Each row is a point on a landscape with many valleys, with its height.
A ball rolls from a point to the lowest of its 5 nearest points, and stops where none of them is lower. Distance is the straight distance between rows; heights are no part of it.
j_419 height 70.0: [222 130  69 140 125 156 130 108 141 146 118 165  77 158 149 119 171 146
 145 127 129 153 142 117 116  99 125 106 162 131 145 120 140 116 197 172
 146 153  79 104 156 135 175 122 125 152 107]
j_857 height 25.6: [174 142 151 121 104 104  96 152 129 140 106 155  98 137 135 117 132  83
 132 134 121 132 149 172 102 127 135 115  94 162 117 124 121 146 133 116
 124 144  99 111 150 124 125 128 127 153 120]
j_62 height 11.3: [ 69 122 164 130 145 105 132  84  81 117 125 108 166 124 106 117 170 136
 183 108 100 127 130 133 162 123 133 147 115 138 169 142 140 141 103 110
 100 166 166 149 127  94 108 144 131 133 174]
j_639 height 8.7: [111 136 138 121 106 125 127 108 124  93  74 132 168 154 129 125  65 135
 153 124 114 102 132 107 108 114 137 139 130  81 121 143 123 138 123  95
 103 108 157 165 107 117 129 145 123 149 165]
j_40 height 21.5: [152 122 150 103 110 144 119 116 132 128 108 100 142 122 127 113  76  99
  70 162 112 132 124 148 142 121 131 129 134 118 107 115 109 122 105 119
 149 128 130 121 118 102 136 131 123 101 116]
j_781 height 19.9: [ 55 142 157 142 134 102 129 104  87  91 126  99 159 144  96 170 157 170
 213  94  95 117 141 101 165 141 139 144 105 108 175 158 111 136 145 113
  86 151 183 175 125 106 130 142 119 137 192]
j_69 height 88.6: [177 150  68 177 179 160 153 131 131 132 109 110 137 154 171 127 112 185
 156  91 150 117 149  67 140  97 108  96 131  59 152 143  78 114 163 112
 145 136  94  96 144 148 208 121 122 143 174]
j_925 height 41.9: [180 127 121 118 131 138 120 141 140 152 127 108 104 123 142 119 120 118
 104 125 111 138 156 117 133 122 118  89 117 130 142 150 144 104 167 154
 154 139  93 117 158 136 185 122 114 143 112]
j_506 height 38.9: [110 165 112 152 146 115 127 114 119 104 101 120 144 146 153 111 104 150
 198 110 122 121 143  98 154 145 121  96 116  87 139 170 115 126 130 102
  99 125 135 171 133 124 165 138 148 161 185]
j_881 height 79.5: [102 122 127 126 129 116 149 146 167 126 140 139 129 167 110 213  83 201
 163  87  99  68 172  22 161 163 162 135 126  80 183 167  80 106 163 122
 118 116 161 181  98 144 144  84  91 141 137]
j_424 height 19.6: [192 139 114 131 110 161 112 156 134 146 123 135 118 141 163 126  88 110
  71 144 106 135 143 125 122 108 123 116 126 120 133 129 117 131 128 124
 151 114  99 109 133 134 154 143 121 127 136]
j_820 height 72.0: [138 149 111 149 152 134 127 132 124 155 168  98 101 127 133 154 151 152
 145 132 112 144 125 129 183 150 116  93 118 132 187 145 125 100 176 152
 127 161  97 115 167 142 180 107 110 133 113]
j_877 height 25.5: [ 86 103 162 105 117  88 154 114 113 123 135  95 136  97 147 103 148  95
  88 146 181 165 117 148 108 138 126 137 134 179  94  71 155 133  74 130
 147 133 165 100 100 125  95 127 148  90  68]
j_321 height 63.6: [118 194  96 186 184 117 133 127 122 108 136  84 121 154 157 140 154 172
 199  82 155 114 148  93 170 112 125  79 114  89 160 169  92 124 152 118
 102 132 112 133 157 134 199 121 106 168 167]
j_901 height 18.7: [ 66  88 173  90 141 105 180 105  99 140 120 111 165 125  89 137 129 150
 110 137 134 128 108 115 117 134 178 174 157 135 160 112 137 113 102 129
 126 136 158 187  69  71  83 130 126  97 114]
j_885 height 13.5: [149 135 153  97 122 124 117 115 133 142 124  98 138 113 142 107  97  89
 105 149 119 130 135 152 137 117 121 134 123 143 138 131 122 134 108 122
 139 143 113 122 140 114 142 142 117 127 120]
j_105 height 50.5: [168  98  49 126  99 160 119 128 170 133 150 155 109 103 105 133 159 133
 100 146 138 150 114 143 116 141 104 102 134 178  96 107 187 109 162 193
 156 112 110  68 146 163 123 143 143 117  86]
j_232 height 50.2: [179 137  92 143 127 168 117 136 140 114  86 141 121 160 180 128  88 109
 108 123 124  94 134 108 125 113 112 127 123  96 122 131  84 143 145 104
 135  86 120 116 128 128 165 120 142 152 186]
j_263 height 74.0: [113 127 129 138 151 117 135  96 116 144 179  93 135 133  95 153  99 173
 143 159  69 111 132  97 192 160 134 110 142 114 203 155  95  99 176 126
 140 145 143 142 137 122 146  93 105 104 157]
j_223 height 58.4: [137 121  95 138 145 130 154 134 151 149 179 105 123 109 118 145 153 141
  97 136 108 159 107 101 174 162  94 101 129 166 171 131 139  92 160 193
 146 129 123  92 148 159 150 120 124 100  93]
j_562 height 60.3: [252 121  88 152 125 175 124 141 146 135 134 177  86 177 140 135 151 125
 105 109 118 137 141 110 112 105 111 111 155 112 138 113 118 124 175 151
 160 124  84  98 130 129 176 135 143 148 122]
j_765 height 67.1: [125 145 140 137 154  97 130 104 111 124 169  87 144 135 124 133 136 141
 145 129  94 128 142 125 198 156 113 104 118 150 193 150 114 110 145 135
 120 151 128 120 163 116 158 112 107 112 140]
j_675 height 83.8: [144 168  76 167 169 138 139 143 135 107  85 108 131 150 184 126  79 170
 183  94 137 107 144  80 136 105 119 113 144  41 137 167 100 131 157  88
  96 104 124 117 119 154 174 122 124 159 188]
j_467 height 78.2: [146 191  89 166 184 105 130 147 113 107  99  88 119 169 174 121 136 150
 208  89 151 130 151  99 129 122 105  97 104  62 115 182 128 141 150  97
  78 108 116 123 141 129 186 128 137 183 185]
j_859 height 57.0: [151 102  22 162 126 157 123  93 158 136 173 145  97 114  94 109 192 165
 135 150 120 145  83 124 105 125  82  65 174 186 102 105 172 104 172 199
 163 120 105  61 140 161 155 146 137 128  95]
j_516 height 69.0: [201 101  88 133 114 186 137 139 175 153 142 127 109 118 129 143 111 103
  63 152 129 160 128 116 108 134 100 115 139 132 119 115 158 113 126 179
 171 128 122  97 141 140 145 130 136 110  85]
j_732 height 32.9: [104 151 164 155 122 128  93 135 108  96  59 141 155 172 138 132 108 104
 169  95 133 126 133 126  79 112 131 151 100  89  95 163 110 148 108  56
  82 107 155 143  87 122 109 163 153 134 192]
j_330 height 9.1: [ 34 120 163 151 143 124 120 113  77 123  81 109 149 131 127 122 189 138
 203 100 132 155 143 131 122 112 138 166  81 124 117 157 134 141  92  90
  95 160 156 153 113  92 103 177 113 130 185]
j_75 height 33.5: [ 86 166 129 159 152 109 124 116 112 107 129  98 158 159 118 137 140 168
 204  99 107 110 125 106 168 142 114 106 101 104 164 174 102 136 142 101
 100 131 137 148 160 109 159 138 127 149 188]
j_634 height 30.9: [126 119 113 109 122 122 133 135 149 143 156 115 125  83 129 121 133 103
  79 141 147 152 117 150 135 149 107 121 109 166 121 110 186 103 113 166
 145 128 119 102 145 150  97 124 130 115  74]
j_884 height 47.6: [148 110  98 127 132 170 129 109 128 150 125 116 131 136 143 122  76 156
 122 145 107 113 137 108 162 110 125 118 141  75 168 155 117 114 133 138
 151 122 132 131 154 129 172 121 109 132 151]
j_45 height 71.8: [139 107 105 129 138 176 144 118 137 160 147  98 124 150 119 135  98 169
 100 152  96 129 107 105 192 130 103 116 156  72 170 143 124  99 148 164
 155 138 125 116 140 141 171 111 101 111 123]
j_908 height 6.1: [145  76  88 110 100 165 145 141 176 124 144 102 146  80 151 144 104 114
  45 146 152 148  99 102 129 136 106 135 144 169 107  96 153 116  75 190
 183 105 161 104 145 144  93 132 129  94  64]
j_534 height 29.1: [ 80 154 162 152 129 114 103 153 108 107  63 127 157 153 131 116 140 109
 179  95 123 138 147 127  63 108 122 153  77  97  95 163 118 149 110  49
  66 118 148 159  97 116 112 192 150 143 215]
j_947 height 16.3: [130 126 177 130 114 120 103 113 107 128  99 130 143 132 144 115 109  96
 122 128 117 125 137 154  96 103 138 145 122 151 113 122 110 154  94  83
 121 142 139 129 122 103 106 147 135 120 148]
j_502 height 21.9: [146 152 132 126 123 103 115 117 121 138 110 112 119 119 152 105 114 122
 140 126 117 118 151 145 132 128 113 119 110 152 165 148 129 123 130 130
 132 155 104 131 160 117 160 142 118 143 122]
j_170 height 26.0: [ 86  89 165 126 136 108 141 126 143 111 166 129 103 101 195 138 157 100
  77 128 191 150 107 160  68 143 138 162 134 196  45  42 101 133  62 122
 170 131 185  93 131 146  64 120 145  94  54]
j_254 height 17.6: [ 77 106 168 105 142 100 157  85 111 137 116 118 155 118 127 115 132 124
 100 160 146 148  95 146 100 128 156 171 162 147 113  80 134 137  76 112
 135 121 169 146  85  87  74 134 135  85 111]
j_528 height 28.0: [124 137 180 105 121 110  87 156 125 130 172 175  75 111  86 109 184  81
 113 148 117 130 110 215  77 116 146 148 139 163  35  85  96 172 109 115
 126 140  82 114 130 123  81 110 170 136  87]
j_269 height 13.1: [111 166 105 156 134 135 129 144 131  96  65 137 157 175 164 143  68 159
 165 100 133 106 142  81 101 154 142 137 142  45 104 187 133 120 142  82
  72  78 145 154  85 162 160 120 134 156 198]
j_907 height 56.1: [162 109  70 141 132 168 135 138 153 140 170 133 111 108 105 136 165 142
  98 151 130 177 101 112 156 141  90  91 129 146 141 111 171 101 170 215
 151 134 100  87 158 175 156 118 137 111  66]
j_408 height 61.1: [129 135  95 178 148 173 151 119 132 136 128 126 138 139 135 130  92 194
 168 112 124  88 128  74 180 113 146 118 141  36 173 153  91 117 163 127
 142 120 135 137 137 141 162 103 114 136 174]
j_741 height 17.4: [106 121 192 109 138  98 115 103  90 121 112  95 162 107 135  92 136  88
 142 132 126 144 147 170 115 107 129 132 117 152 135 131 134 135 116 107
 127 160 137 120 131 107 137 154 126 139 137]
j_411 height 33.1: [136 142 131 120 115 133 103 164 125 128 182 192  56 114  76 106 173  93
 137 160 130 141  81 237  93 111 132 120 137 182  34 114 110 164 109 133
 136 115  94 122 143 129  84 109 135 131  87]
j_742 height 58.3: [184 113  81 140 127 159 134 132 153 161 162 147  98 131 111 132 165 143
  93 163 121 150 122 117 127 139  91  96 144 126 142 110 177  99 168 195
 160 142 109  85 149 150 174 138 119 136  96]
j_448 height 11.8: [ 43  93 180  96 148 106 160  95  82 126 117 117 155 106 111 118 167 123
 126 123 129 154  96 148 116 112 170 171 142 129 137 111 145 133  93 108
 140 138 160 166  78  81  79 147 128 111 160]
j_148 height 86.7: [150 151  60 180 196 160 180 138 145 120  94 106 140 142 165 137 113 210
 182  94 172 123 151  74 140 103 127 129 145  14 113 153  86 107 160  98
  96  84 126 116 102 167 188  94 103 149 185]
j_455 height 33.6: [144 162 202 125 107 112  91 148 123 125 136 166 103 137 125 107 157  72
 124 124 142 124 141 197  77 103 136 138  99 169  87 101  98 164 116 104
 118 155  94 127 141 115 112 117 152 128 112]
j_74 height 36.8: [101 131  99 149 138 153 164 118 131 137 101 138 134 149 148 153  86 207
 162  89 137  89 138  64 172 139 145 132 141  36 156 173 120 105 157 126
 105  96 149 154 113 158 166  98  94 145 163]
j_313 height 37.5: [134 134 190 130 125 104  72 147 111 136 125 135  99 129 134 109 174  76
 134 124 138 123 162 184  66 122 144 156  78 170  91 112  84 167 106  83
 113 177 116 117 141 113 104 140 142 146 128]
j_769 height 21.2: [134 134 108 149 119 156 132 127 127 103  69 147 149 161 152 143  50 135
 157 105 114  93 137  95 118 125 135 135 124  71 120 147  98 112 124  79
 112  88 145 154 104 144 141 113 121 139 173]
j_695 height 23.2: [ 85  89 170 116 134 125 169  86 132 128 128  91 153 107 140 124 121 120
  79 163 169 153 113 142  96 127 142 162 173 149 103  59 135 138  58 119
 170 125 194 136  98 107  65 131 141  69  92]
j_661 height 43.5: [175 148  95 152 123 143 109 130 126 119  95 120 119 146 179 116 100 124
 146 110 118 107 141 120 115 103 122 108 115 107 145 150 104 151 138 104
 135 116 111 130 152 116 175 116 140 158 174]
j_136 height 13.3: [ 75 114 157  92 108 106 158 127 106 114 110 152 166 145  94 163 104 169
 146 104 118  82 141  72 133 134 152 166 137  82 185 159 121 129 129 117
  94 140 149 215  87 101 130 122 114 144 138]
j_770 height 90.6: [208 158  83 185 159 141 144 130 137 115  98 130 100 149 199 126 138 173
 168  81 165 117 173  74 127  83 109 103 130  98 142 126  96 130 167 119
 122 128  87 107 139 150 200 117 134 167 154]
j_715 height 16.0: [ 74 108 194 113 152  94 127  84  90 124 112  91 154  95 120 104 175  98
 135 128 136 153 136 165 125 111 146 160 129 148 144 121 149 136  90 117
 134 168 138 137 114 106 111 146 130 118 133]
j_194 height 15.4: [ 84 115 166 108 100 100 142 147 122  98  77 158 172 153 143 153  98 150
 146  94 128  85 155  52 108 136 145 170 136  78 141 173 133 131 121  91
  78  99 162 211  72 115 133 159 128 149 168]
j_402 height 51.7: [122 104 181 118 106 131 129 164 141 104 169 143  91 113 123 139 143  92
  46 150 179 106  96 179 106 133 157 157 141 147  49  55  77 181  56 121
 119 110 117 115 131 123  92 108 141 113  65]
j_222 height 50.0: [ 91 142 129 151 140 104 137 104 114 108 139 107 148 154 111 158 116 189
 185 106  90 105 154  92 184 162 145 119 118 104 172 166  97 122 159 108
  99 146 160 165 144 126 134 119 114 142 177]
j_25 height 63.8: [141  93 112 110 117 155 131 130 136 146 146  98 143  95 113 122  83 129
  72 174 127 145 103 113 163 134  95 119 146 109 146 129 149 118 105 169
 160 123 145 120 134 134 135 121 109  92  85]
j_602 height 39.3: [103 134 123 144 143 139 125 111 114 131 112 101 149 152 119 123  86 165
 173 117  96  97 133  92 181 127 141 111 132  82 177 159 116 116 130 130
 128 130 134 145 140 120 157 120 112 137 163]
j_61 height 28.5: [135 121 162 101 106 124 125 137 144 120 136 107 128 108 142 115 107  93
  54 160 147 150 132 164 119 134 143 156 142 160 103  85 142 155  79 119
 130 142 137 115 125 136  96 144 129  98  83]
j_927 height 78.8: [135 165  83 172 165 135 138 112 137 113 116 101 129 156 170 128 104 175
 180  91 145 112 149  71 172 112 126  90 119  63 151 162  90 119 153 117
 121 119 123 128 152 131 199 110 109 174 167]
j_709 height 16.4: [129 138 105 112 114 120 109 131 145 128 158 159  92  89 108 113 163 103
 102 158 144 142 132 184  95 147 145 125 124 195  57  93 146 134 132 122
 133 125 108  87 132 152  65 127 141 125  80]
j_351 height 59.5: [205  97  92 134 117 185 121 141 156 146 129 130 102 167 153 128  99 115
  69 130 119 127 149 107 120 125 103 106 138  99 140 127 138 106 147 151
 169 118 123  97 135 139 193 136 114 130 106]
j_383 height 46.8: [180 163  70 131 112 146  91 153 152 155 175 165  70 116  92 108 191  90
 128 173 106 146  94 194 106 118 112  92 139 207  65 121 138 152 143 120
 147 104 112  93 135 135 107 134 133 119 107]
j_407 height 86.6: [182 131  61 174 174 172 137 117 131 109  78 126 135 163 187 126  94 185
 150  92 164 120 146  74 120 106 131 121 142  43 128 132  71 121 167 100
 132 101 109 119 120 161 196 104 135 142 168]
j_943 height 40.4: [175 168 136 128 120 122 104 150 137 125  90 152 122 159 164 123 114  75
 138 103 127 105 159 138 107 111 122 109 101 127 129 151  97 154 124  98
 117 123  85 119 144 123 142 133 144 153 145]
j_410 height 52.2: [121 119 120 111 134 131 141 133 126 154 174  69 141 101 102 133 118 121
  93 153 124 137 110 126 186 161 103 106 139 151 177 121 151 111 135 168
 137 130 142 129 140 143 130 105 132 103  90]
j_266 height 47.2: [212 141  93 142 124 136 120 157 138 142 106 160  91 144 149 129 139 110
 109 120 114 129 147 123 112 107 117  99 116 127 136 135 114 130 161 126
 148 137  89 112 142 124 145 116 131 154 144]
j_175 height 57.9: [200 129  96 112  91 182 111 180 178 151 168 191  59 124  88 129 151  78
  66 146 128 124  98 178 113 138 127 115 135 153  69 102 138 146 136 163
 161 102  98  86 137 128 110 123 140 110  90]
j_468 height 18.1: [ 91 112 133 118 114  87 122 111 147 115 167 162  98  64 140 130 171 108
 107 129 194 154 120 168  79 147 127 148 131 208  53  59 155 125 106 138
 157 126 136  82 131 172  46 129 156 101  53]
j_278 height 29.2: [ 83 107 157 112 130  85 156 101  92 126 137 111 173 130  89 136 131 147
 139 139 106 127 123 126 159 145 161 157 157 132 198 139 137 123 121 129
 116 146 156 161 114 102  99 124 137 111 146]
j_189 height 28.1: [164 102 105 137 103 155 131 168 184 131 138 150 104  87 122 149 119  93
  38 160 141 131 108 148 110 149 125 123 118 163  64  92 145 147 108 157
 165 108 122  92 130 139  86 127 132  98  80]
j_349 height 34.9: [147 101 114 118 102 151 129 123 157 126 134  99 135  85 136 133  85 106
  40 148 146 140 117 122 130 145 134 128 148 157 103 104 135 136  74 147
 152 113 158 111 128 131 103 134 132  81  64]
j_834 height 50.4: [131  82  39 131 119 165 118 126 159 121 174 139 123  85 123 127 163 148
 114 141 125 150  87 115 149 142  91 104 133 199 144  96 185  94 161 236
 168 119 114  84 146 180  98 145 146 108  74]
j_760 height 18.6: [ 97 113 170  99 138 106 126 103 108 141 130  93 166  96 109 102 119 103
 107 169 146 133 123 152 127 129 131 149 151 141 126 121 146 118  91 127
 129 146 147 130 116 110 105 150 120 109 128]
j_855 height 50.7: [101 122 154 110 138  81 135 120 103 125 179  71 137  87 134 112 162 110
 112 142 120 151 122 146 182 156 113 133 118 168 177 115 154 109 115 158
 130 129 123 121 145 141 117 125 130 102 104]
j_390 height 28.2: [136 134 173 116 122  92 106 128 129 139 125 122 129  92 130 112 152  84
 115 145 138 150 144 177  89 129 131 136 115 172 101 109 156 126 115 120
 133 162 115  99 129 120  89 127 147 124 101]
j_817 height 70.6: [180 136 116 132 156 134 135 123 125 144 159 122  99 138 145 137 147 157
 137 115 122 141 130 104 164 124 108  96 127 119 173 131 135  94 184 168
 144 156  73 110 164 130 195 109 120 159 113]
j_201 height 22.9: [ 93 131 192 152 131 118 100 135 100 118  82 123 132 152 129 105 172  98
 173 104 143 133 155 148  64  98 123 137  70 142  96 130 101 163  92  74
  94 143 126 125 130  98 113 190 145 136 180]
j_34 height 23.9: [127 147  96 133 128 146 123 122 126 105  84 133 150 144 153 127  64 139
 167 108 119 100 135  99 133 121 133 120 111  80 142 155 127 135 140 106
 105 103 135 137 117 125 151 115 121 157 173]
j_32 height 13.4: [116 121 129 113 110 155 133 110 128 124  83 156 161 145 121 127  65 148
 137 115 100  86 134  94 136 118 142 147 149  77 151 153 143 119 115 103
 105 107 152 181  97 127 133 127 107 140 150]
j_812 height 33.7: [123 133 140  90 124  70 110 135 120 130 162 119 133  84 121  92 153  97
 117 135 137 165 134 162 134 146 114 123 121 190 125 111 191 104 130 145
 136 153 105 101 139 150 111 125 145 125  85]
j_720 height 18.2: [ 75 102 184 109 163  83 124 108 115 135 150 120 100  91 137 104 192  86
 111 128 175 181 140 189  69 136 126 163 115 186  75  70 159 131  99 119
 136 151 143 111 127 141  91 135 139 113  78]
j_799 height 35.2: [115 120 135 104 125 117 141 112 114 132 153  91 159 116 111 107 103 129
 103 157 106 123 102 124 172 133 128 146 151 124 176 126 138 112 107 143
 134 121 150 148 127 112 113 113 119  95 117]
j_366 height 25.2: [106 131 104 119 116  93 120 129 147 117 166 155 112  70 121 105 178  99
 122 153 157 160 114 177 116 146 121 121 129 197  95 103 197 112 130 169
 143 119  95  83 133 156  86 123 148 114  80]
j_37 height 50.9: [180 156 139 117 110 138 109 182 150 148 151 180  74 137 107 131 126  82
  96 138 132 118 112 186 112 125 141 113 108 148  98 116 113 162 124 134
 136 109  94 111 135 121 130 119 125 129 105]
j_151 height 35.0: [ 53 110 158 107 149  80 145 108 126 135 174 132 103  78 160 124 193 101
 135 119 192 169 122 175  85 135 134 143 112 202  64  69 173 118  97 133
 158 157 152  86 139 179  69 127 165 110  51]
j_87 height 13.0: [ 49 106 178 130  97 109 152 152 107 111  56 150 145 144 130 145 135 146
 161  73 133 124 153  85  92 111 141 172  97  93 102 157 144 140 113  77
  77 133 145 215  73  97 102 176 127 141 179]
j_276 height 54.7: [195 152  72 128 111 122  97 137 143 153 142 167  90 127 135 115 163  90
 119 152 117 150 135 167  95 125 115  96 137 177  98 137 156 113 176 162
 135 137  81  95 139 133 121 112 118 148  99]
j_529 height 41.3: [ 70 143 121 125 127 116 147 135 121  98  96 139 148 154 119 156  99 178
 191  94 113  93 141  93 157 136 131 123 126  57 157 164 121 135 138 109
  91 109 165 191 105 145 149 123 117 147 181]
j_510 height 32.8: [175 192 108 146 118 112  91 129 132 141 106 162 104 140 156 116 143  87
 153 105 133 119 161 136 101 111 131 108 107 158 113 152 136 148 157 123
 115 144  90 121 148 111 134 120 143 163 125]
j_653 height 25.4: [122  86 135 125 122 123 143 128 170 111 158 111 134  88 158 132 111 111
  38 120 179 135 111 138 122 150 131 142 147 190  70  54 129 135  69 146
 168 109 155 104 128 146  51 134 138 102  41]
j_533 height 41.6: [145 135 122 125 140 119 126 123 120 149 149 103 124 119 131 117 132 124
 114 137 119 138 132 139 163 126 111 112 133 146 162 141 140 105 146 177
 133 144 108 114 166 137 166 126 101 140 119]
j_335 height 35.1: [106 143 111 129 114 126 155 146 127 104  90 139 159 159 149 150  70 188
 175  84 134  91 134  58 137 147 140 139 125  50 128 177 132 120 145 114
  87  90 151 173 101 158 150 114 109 163 152]
j_20 height 40.9: [128 108  60 124 120 142 126 139 151 124 183 131 123  74 118 118 185 131
 127 152 139 158  94 147 137 136  94 103 129 207 124  95 201 100 154 205
 148 124 109  84 146 172 102 119 142 114  68]
j_998 height 55.9: [232 123  98 141 123 184 119 168 143 142 120 159  91 174 150 149 123 100
  74 112 112 102 131 132 105 105 124 112 133  99 134 129  94 143 151 130
 165 113  91 103 136 141 181 110 142 148 145]
j_233 height 20.1: [138 108 124 118 103 114 112 154 163 114 164 152 105  79 117 143 138  95
  57 142 166 133 108 167 100 145 140 143 118 185  55  69 123 128 101 141
 144 119 121  94 143 150  53 130 141 112  55]
j_380 height 9.9: [123 129 116 137 117 122  90 138 130 116 194 170  61  86  89 117 188 100
 126 166 155 138 109 214  84 146 140 145 140 189  29  79 116 152 115 113
 129 124 115  96 157 133  69 115 150 121  93]
j_462 height 7.2: [ 46 111 181 118 130 112 141 107  88 123  82 126 169 131 115 117 159 142
 160 107 125 142 133 118 115  96 159 174 123 127 124 130 140 136 104  94
 103 164 160 176 101 100  88 168 128 131 177]
j_655 height 30.5: [129 166 132 151 118 125 114 148 120 105  78 132 144 169 156 124  78 107
 147 120 121 110 139 125 104 117 120 122 102 104 133 144  95 147 114  66
  91 105 141 139 115 125 135 149 149 150 188]
j_926 height 66.8: [188 137  56 138 139 142 111 110 135 156 156 149 100 138 107 111 189 149
 132 154 113 158 102 144 137 108 110  77 149 154 117 130 171 102 190 175
 151 133  81  88 158 137 173 130 129 155 100]
j_72 height 61.8: [114 129 140 103 126 143 162 128 127 160 157 128 154 146  85 167  79 187
 138 138  95 106 130  74 177 161 144 139 151  68 202 161 108  97 153 145
 119 119 160 170 100 135 141  93  90 120 117]
j_65 height 61.7: [152 139 161 119 121 149 105 163 140 122 101 135 137 157 142 123  73  67
  99 127 120  90 111 175 113 102 134 138 112 123 119 118  72 168  95  83
 128 117 106 121 132 118 117 124 138 131 152]
j_11 height 38.1: [149 123 132 115  88 148 125 167 158 139 165 178  78 117  96 131 146  90
  72 154 146 116 101 190 111 139 129 142 134 164  39  93 108 167 100 147
 134 105  88  94 148 126  79 108 128 109  72]
j_258 height 56.7: [208 133  74 141 123 164 113 129 161 149 147 171  74 136 109 131 164 111
 102 155 108 141 121 135  95 133 113  98 144 151  99 107 152 134 176 174
 159 127  97  72 130 132 139 134 133 123 102]
j_122 height 46.7: [108  95 144  97 112 133 158 114 127 127 147 112 177 122  68 141  74 150
 100 162 131 119 104 103 169 135 140 144 178  90 172 126 159 124 102 155
 132  90 154 162  77 127 105 100 102  92  97]
j_248 height 56.0: [124 114 118 121 134 144 143 107 123 155 172  82 155 113  90 141  90 160
  96 162 106 131 107 107 181 151 112 125 157  95 181 138 130  98 127 183
 143 110 157 117 139 121 135 105 109  99 121]
j_53 height 20.3: [132 159 164 125 134  90  80 120 114 118  90 125 132 131 151 105 147  93
 173 111 121 136 160 153  99 122 128 122  96 159 134 141 127 135 125  96
 112 159 108 121 146 118 144 139 136 157 132]
j_797 height 34.7: [182 177 144 118 108 112  76 160 148 147 133 196  94 130  94 113 166  90
 147 142 111 129 117 191  83 112 138 121 118 175  79 114 115 156 154 104
 131 142  89 111 144 134 111 105 127 130 119]
j_498 height 49.4: [112 110 143 120 137 117 141 106 117 138 155 109 154 138  78 157  92 169
 141 137  80 107 127  83 169 168 141 131 145 104 205 137 111 110 152 143
 127 128 156 170 118 121 138  91  97 111 138]
j_698 height 52.5: [111 138 141 105 155  96 131 111 102 136 158  75 145 118 108 129 115 133
 135 151 103 124 130 128 187 161 112 124 127 138 178 139 121 111 131 152
 124 146 137 133 142 136 137 116 126 106 143]
j_102 height 12.0: [ 19 111 184 119 151 115 151 127  66 120 100 137 145 135  97 150 185 141
 186  90 115 130 124  98 120 120 166 170  92 124 149 164 139 139 117  91
  96 163 154 207  97  78  66 158 124 134 179]
j_416 height 85.5: [153 153 109 161 152 131 136 112 114 131 145 104 123 140 160 139 138 166
 187  94 134 119 138 104 193 111 125  88 116 104 174 157 103 108 164 141
 135 159  95 134 153 132 192 109 115 156 148]
j_493 height 10.1: [ 70 126 160 135 114 104 116 125 111 115  62 143 158 159 113 113 119 123
 172 106 128 123 142 119  93 110 138 151 112 104 118 143 121 140 106  80
  89 127 160 169 100 103 110 172 133 140 193]
j_268 height 51.3: [ 91 141 153 152 110 143 113 155 110 103  68 158 138 185 136 143 107 115
 153 121 131 115 123 138  93 115 135 152 107  89  91 140  95 156 115  55
  68  92 132 148  84 119 112 171 152 122 208]
j_708 height 23.1: [130 119 140  92 115 142 134 112 123 144 106 114 157 120 114 115  68 141
 109 151 109 129 114 111 155 136 137 138 149 106 155 137 135 133 112 121
 139 122 159 144 116 115 142 120 101 115 128]
j_4 height 19.2: [112 143 170 140 113 111  96 105 110 110  88 113 141 152 144 100 138  99
 157 102 131 118 144 146  87  99 113 136  83 148 125 139 111 152 104  83
 107 151 133 126 133  92 131 161 147 136 156]
j_227 height 22.2: [154 121 135  97 116 118 118 143 152 145 132 118 131  98 127 116 114  89
  80 152 131 138 141 142 125 140 130 121 131 157 117 132 152 118 107 157
 153 127 125 112 131 124 123 133 121 123 102]
j_280 height 23.8: [147 127 133 122 106 125 117 172 157 121 176 190  76 106  89 125 149  76
  99 151 147 126 101 215  97 137 127 141 137 167  45  95 108 149 113 129
 124 129 100  98 144 129  74 117 136 127  77]
j_668 height 24.2: [ 52  85 175  91 120 100 168 136  94 111 128 137 160 132  92 190 162 180
 154 100  90 105 149  71 140 140 138 176 114 126 179 163 133 138 136 107
  89 144 153 204  90  72  96 132 139 123 152]
j_944 height 44.1: [150 129 103 107 122 130 135 140 146 149 164 136 113 104 114 120 154 131
 108 145 119 159 114 148 145 142  97 101 130 156 134 138 181 107 153 192
 146 123 101  97 144 156 140 120 115 130  92]
j_972 height 10.0: [114 121 127 135 120 158 145 117 125 130 109 137 136 150 120 126  62 166
 169 125 112  85 121  89 164 120 149 112 142  60 162 146 117 111 145 127
 136 107 140 167 118 126 151 110  99 145 149]
j_160 height 13.2: [ 96 118 199 116 111 128 121 119 119 114  70 163 151 151 121 126  90 111
 137 119 123 119 129 115  91 112 154 180 127 102 115 114 104 144 103  77
  98 128 149 178  90  89  92 160 123 127 148]
j_685 height 17.8: [ 84 109 167  86 123 109 146 107 100 125 112 125 169 143  99 153 114 165
 154 120 103  94 122 101 155 131 152 156 140 115 185 140 128 141 128 123
 102 134 148 182 118 104 110 127 120 126 148]
j_536 height 24.8: [ 42 100 172 106 142 103 165 102  61 133 144 114 162 118  94 125 178 144
 158 119 107 139 107 122 147 133 168 176 130 128 172 126 132 133 124 105
 115 156 159 177  93  76  79 132 138 103 176]
j_472 height 47.4: [108 105 124  97 108 119 154 124 141 128 154  74 158  85 117 126 114 121
  70 151 155 139 100 116 145 143 119 116 153 151 125 103 164 103  75 163
 156  97 156 129 139 135  98 133 128  74  77]

Where does a ball stop that starts at each point below?
j_742 | j_885
j_258 | j_380
j_859 | j_380
j_907 | j_885
j_321 | j_462

Call two points neighbours if one is among the 5 nearest of the other. Go from one point of each pair to the other, from neighbour to neighbour, staying as low as possible. Name the highest point that can't be avoided.
j_885, j_136 | j_947
j_908, j_380 | j_653
j_136, j_639 | j_32
j_639, j_462 | j_493
